Points, in no order, along strands that fork and pass close to each other.
(in the rows, 128 means zero)
Two points are linked if the straight distance between their rows is under 137.
mar: [163 163 100 126 112 119 140 131 112 110 116 150  99  65  70 155 135 166
 120 138 152 143 147 119 109 101 104 143 148 176 120 130 130  59  93 139
 149]
Tusod: [176  91 139 111 100 122 113 115 158 144  85 110 119 143 140 111 152 126
 118 115 140 129 139 118 156 123 156 143 153 119 149  90 103 167 120 143
 137]
Ruze: [ 51  93 114  95 166 106 131 163  89 163  92 144 120 140 134 129 100 141
 137 149  67 147  96  66 132  97 160 101 112 120 175 134 185  90 109 134
 120]
ruzaf: [108  89 145 121 116 109 113 115 147 139  74  74 120 139 174  87 103  77
  89 109  98 105 149 151 132 161 132 140 136  77 153  98 103 220 116 146
 117]
Sagul: [192 200 147 122  92 140 130 125 128  94 115 160 120 133  77 114 151 140
 150 164 157 140 133 142 172 124 102 149 130 211 147 117 111 118  99 134
 189]
dulaz: [149 175 118 108 143 137 116 121 151 139 127 111 155 177 108 146 164 138
 156 116 130 153 157 107 161 115 130 141 108 114 114 143 167 125 124 100
 155]
kebev: [143 160  88 176 103 154 126 121 141  86 147 129 126  79 117 182 151 166
 147 106 197 153 127 163 115 143 127 143 160  98  81 137 112 127 134 109
  98]
dadi: [168  63 154 109  92 119 122 130 120 134  97 170 102 111 136 125 150 134
 154 155 131 126  65 102 136  96 163 102 145 185 173 101  97 103 107 177
 137]
dun: [107 226 119 111 146 127 111 128 147  89 179 150 158 213  96 154 159 134
 186 139 170 182 156 124 223 121 118 104 102 143 117 168 200 115 127  67
 156]
Zumo: [163 130 134 101 115 135 151 122 103 116 144 153  89  72 109 107 119 115
 122 129 135  89 124 143  64 126  83 124 109 205 121 115 104  85 121 136
 141]
Tige: [ 77  45 150 128 137 120 136 172 112 178 114 141 180 154 145 165 101 140
 138 130  72 150 105 101 117 110 171  84 116  69 132 152 165  85 140 146
  65]
sif: [110  71 141 146 104 139 124 143 116 156 124 133 167 117 150 148  99  96
 125 123  92  96  94 157  68 133 124 109 115  80 106 155 122 123 153 162
  81]
Mozel: [ 78  61 154 152 121 128 116 168 103 160 113 127 176 142 149 159  93  99
 130 130  58 112  98 156 102 132 145 107 108  64 114 162 134 125 144 161
  71]
pesus: [ 97 147 148 157 157 147 116 117  92 106 168 133  93 145 142 140 139 124
 165 123  95 115  91  81 142 120 107 110 116 166 142 141 142  77 158 137
 117]
zese: [ 48 113 136 102 173 123 145 156  99 145  84 132 112 147 145  98 101 126
 115 158  51 124 104  83 149  98 144 126 114 132 213 115 161 140 106 144
 138]
Mik: [ 95  97 113 150 132 127 126 108 104 105 156 108  69  69 131 138 136 134
  92  93 167 101 123 149  70 157  95 128 146 129 109 113  98 100 140 121
 106]
zub: [120 166 136 129 141 113 148 123  99 102 124 108  73  82  97  62  89 122
  72 156 135 100 185 173  99 131  73 162 133 201 132  78  88 143  90 104
 176]
Fifav: [193 183 145 137  85 137 122 130 130 105  98 162 121 126 101 122 145 127
 165 157 121 109  99 122 156  96 116 147 122 189 165 112  99 128 113 163
 164]
gipe: [127  97 122 138 172 116 134 139 163 188 144 110 199 149 147 144 101 108
 100 107  68 125 146 117 124 132 169 149 106  40  85 153 150 147 157 127
  68]
Nedan: [137 144 123 105 111 112 149 121 125 103 142 106  79  85  99  76 105 117
  78 133 193 112 182 188  92 185  79 156 115 178 110  97  83 151 118  77
 176]
dumi: [ 80 111 159 154 142 139 114 149  81 128 138 151 111 161 152 140 118 120
 178 145  85 125  65  84 147 104 132  96 108 147 164 150 150  89 163 154
 111]
Tezat: [194 123 150 143  73 137 130 124 125 108 101 159 105 113 124 134 155 133
 158 144 136 118  80 119 150 108 134 136 148 184 167  96  77 119 101 166
 140]
dube: [153  92 156 119 129 140 111 128 149 170 133 124 174 196 152 154 151 117
 163 103 103 141 112  66 165 109 174 133  98  95 141 139 156 135 156 126
 104]
livo: [141 112 151 125 103 126 156 122  91 121 140 157  94  66 136  83  82  86
 112 137 110  53 127 162  57 108  82 119 107 200 129  99  85 135 132 155
 129]
Besok: [153  96 110 123 105 107 113 112 171 135 111  72 141 142 162  86 114  76
  77 104 130 108 157 155 116 180 142 146 123  59 110 112  96 211 149 128
 123]
peze: [108 172 141 142 145 130 148 124  95 113 106 110  79 113 121  72  95 120
 101 153  91  96 171 144 120 111  92 167 137 182 151  88 111 150  97 130
 160]
soze: [118 177 134 155 161 140 122 115 103  95 180 134  90 151 114 136 152 130
 154 120 112 126  93  75 162 125  89 115 112 203 137 146 140  62 151 127
 149]
nuka: [120 182 112  96 134  98 122 162 123 137  86 120 138 185 105 138 130 131
 143 135 101 168 128  36 203  65 159 148 100 103 203 128 188 115 102 120
 162]
Nub: [ 88  78 162 134 124 116 125 116 107 132  98 129 101  99 158  66  84 101
 111 143  86  71 114 158 102 121 115 117 144 151 176  81  94 187 117 175
 123]
Bif: [ 60  75 154 167 173 119 123 123  87  93 123 168  78  85 144  52 122 176
 121 185 113 122  78 106 141  90 146  87 193 195 168  88  87 126  94 160
 139]
bebiz: [115  80 111 136 137 123 117 106 126 131 129  98  79 108 142 144 150 145
  99 101 143 126 131 143  95 143 130 131 159 102 114 113 111 124 137 124
 104]
tobas: [196 130 101 119  91 130 148 125 131 132 122 152 123  76  94 153 150 162
 120 124 163 149 152 126  95 102 125 146 142 148 102 132 109  82 110 136
 132]
zofe: [124 234 110 140 138 124 102 143 114  93 152 145 134 181  93 169 154 152
 192 130 140 172 116  77 222 101 124 116 103 137 142 145 183  90 124 100
 152]
Tofo: [ 59  91 152 173 169 117 111 129  92  95 118 143  76 111 147  97 135 179
 139 168 118 142  72 107 160 102 153  96 192 168 169  95 110 118 103 151
 124]
daza: [137 106 120 145  98 137 117 127 136 138 141 122 156 105 142 132 116  96
 132 111 132  97 114 157  89 157 119 120 111  86  86 151 102 149 173 142
 104]
zofiz: [164 199 109 121 113 140 154 135 113  80 152 178 101  70  56 143 138 169
 125 144 165 150 125 128 132 131  69 125 131 216 110 146 127  43 110 129
 163]
pava: [158 112  97 146 131 110 113 114 181 133 157  89 165 128 168 104 121 100
  89  99 169 133 138 161 116 188 159 136 127  49  58 141  98 192 166  93
 124]
rofas: [154 127 123 117 144 128 113 123 147 146 129 118 148 166 128 166 163 143
 152 112 120 150 140  79 162  92 167 138 121  94 136 123 157 120 126 118
 131]
bube: [121 135  91 111 159 123 139 108 152 136 161  74 128 139 138 133 154 123
  88  95 164 145 182 151 108 187 125 150 126 102  75 135 143 126 143  65
 133]
digo: [144 210 125 124 141 137 140 122 116  81 180 162 107 121  75 131 145 144
 147 142 137 143 113  97 165 149  65 105 112 228 122 165 148  44 130 126
 167]
fani: [199 122  89 152  98 135 136 121 165 132 140 139 145  81 115 152 152 173
 116 113 182 149 133 141  98 116 153 148 168 104  80 126 101 123 127 124
 110]
gor: [ 92  77 160 121 120 115 113 116 129 129  72 103 106 126 161  64  94  88
 102 126  81  82 125 162 123 146 121 125 142 102 176  88 101 218 114 166
 117]
fide: [ 60 114 148 107 141 132 143 149 122 158  83 117 138 144 149 117  98 102
 123 145  36 100 120 113 126 108 134 139 114 111 199 127 152 164 111 151
 120]
vuguv: [159  61 137 162  64 168 117 123 122 130 161 145 112  84 156 162 138 120
 135 106 173 139  66 153  79 148 119  83 161 100  90 139  82 105 161 154
  68]
rumib: [ 81  88 179 152 123 147 109 157  87 125 117 163 127 150 146 143 119 150
 181 163 101 129  38  94 147  97 155  81 132 125 167 145 130  99 140 166
 112]
zime: [192 187 145 103  82 140 126 126 161 107  95 138 143 153  99 103 149 133
 145 160 179 143 168 166 169 141 115 157 131 171 140 117 107 168 118 122
 195]
Meruf: [113 116 139 106 126 127 136 137 149 164  87 121 170 141 135 128 106 100
 125 124  54 100 137 123 119 119 143 155 103  85 164 138 137 174 121 154
 117]
fize: [112 108 128 162 162 118 109 152 123 162 161 115 181 146 142 183 107 110
 126  92  97 143 144 129 112 140 167 117 104  47  77 159 165  97 161 118
  42]
Peku: [ 98 197 115 102 138 128 133 114 153 103 177 146 163 206 115 157 143 144
 158 144 191 177 181 169 194 140 110 110 132 138 107 177 198 137 123  72
 161]
Gega: [138 112 123 123 148 128 138 140 180 185 112 114 204 142 141 129 105  96
 103 118  69 114 149 113 126 128 153 152 114  45 114 137 135 172 139 138
 108]
Mopa: [144 138 115  99 111 138 168 119 102 106 167 152  97  49 110 109 104 117
  94 115 174  94 131 166  52 153  63 120  96 192  94 141  96  97 131 103
 144]
keroz: [ 90 105 141 147 152 120 113 110 104 100 112 116  72 136 137 126 144 159
 129 133 124 127  97 104 154 100 136 125 175 149 165  99 123 120 107 156
 126]
nenos: [140  40 143 154  84 156 107 120 118 133 138 148 106 119 158 161 145 136
 154 127 155 148  59 135 114 136 154  83 159 113 120 122  99 109 141 169
  73]
dapi: [114 206  94 112 145  99 118 163 120 129 121 124 123 186  89 150 139 134
 157 130 113 173 124  38 207  77 143 131  91 118 170 138 203  85 110 115
 161]
Dadod: [ 64  65 128 111 161 110 123 163 110 166  97 140 150 146 140 148 104 150
 144 139  72 146 106  84 128  96 179 103 125  77 154 143 170 101 118 144
  92]
bibo: [110  99 111 144 168 120 118 100 133 136 148  72 110 129 139 160 157 132
 104  86 145 147 161 126 114 158 144 135 140  88  94 125 143 116 146 100
  95]
selak: [139 179  89 157 139 136 122 126 157  96 161 123 166 114 115 184 142 172
 140 105 209 171 163 170 145 143 145 132 146  83  73 148 148 130 132  79
 112]
sisez: [205 137 132 108  91 125 130 110 162 138  81 118 128 140 113 106 158 134
 120 134 163 136 161 131 155 130 141 167 137 145 135  94 107 154 111 126
 161]
val: [141 133  87  93 174 129 157 111 168 159 172  98 153 155 126 128 161 126
  83 108 160 162 181 130 106 169 112 149 120 120  70 153 163 117 141  56
 150]
mika: [165 148 110 117  93 122 130 115 143 104 133 108 118  98 119  99 133 128
 113 125 195 115 158 184  90 176 111 149 135 146 100 121  87 166 130 104
 161]
tetez: [123  99 111 114 120 128 141 121 101 107 171 115  71  48 133 110 116 107
  70  85 174  92 123 160  39 170  83 124 123 156  99 115  80 126 150 106
 125]
zaga: [112 150 135 134 134 122 122 124 102 119  98 116  89 123 114 121 114 137
 127 138 100 112 136 121 116 104 119 147 142 154 157 109 131 122 109 144
 146]
mana: [163 186 119  79 142 134 156 133 186 157 117 126 211 166 126 108 118 113
 120 137 114 123 192 145 133 137 127 160 101  95 107 154 153 184 123 105
 159]
Voros: [138 198 124  80 144 128 142 128 159 149 118 110 180 189 116 115 141 126
 126 139 137 149 197 132 165 119 127 148 115 102 123 143 172 163  98  87
 172]
mefas: [101  86 157 143 125 131 135 115  85 136 124 149  97  95 157  81  86  99
 124 138  91  71 103 156  76 119  97 107 126 164 146 103  98 147 137 173
 116]
bolug: [124 199  97 135 147 131 131 119 163 107 162 130 185 161 114 161 135 161
 143 126 201 172 177 171 165 138 144 126 139  84  76 159 171 144 127  79
 131]
Mome: [103 108 114 155 171 126 115 131 125 143 158  99 134 135 136 181 136 120
 124  86 124 149 152 126 115 144 154 128 121  74  83 145 159  94 157  96
  59]
bome: [165 138 115 137  84 142 119 108 141 115 137 118 124 103 142 123 137 115
 136 109 170 102 131 172  94 173 115 136 126 125 107 133  85 161 157 126
 137]
segir: [159 161 112 114 150 132 148 126 197 164 140 118 223 155 145 114 110 103
 118 133 104 113 167 149 129 149 136 150 100  66  83 156 141 197 144 101
 136]
lis: [131  48 168 127  91 143 116 127 115 139 104 160 127 134 155 137 148 137
 158 152 127 133  49 109 144 113 162  79 153 138 171 121  99 125 127 175
 119]

A fork is a point with three links. Follow the links from the first point to the second and name the forks in between, in order.
Zumo, fize | bibo
bibo, zese | Gega
dube, bebiz | Gega, bibo
dadi, soze | lis
Mik, Voros | bibo, Gega

A fork is a point with three links, a tip a point with one. Leave the first point through the second and follow the links. Name the first fork or tip that comes.
livo, mefas | pava
Tusod, sisez | lis
peze, zaga | Bif
Tezat, Fifav | Tusod
tobas, fani | nuka
Mopa, tetez | bibo
Ruze, zese | Gega
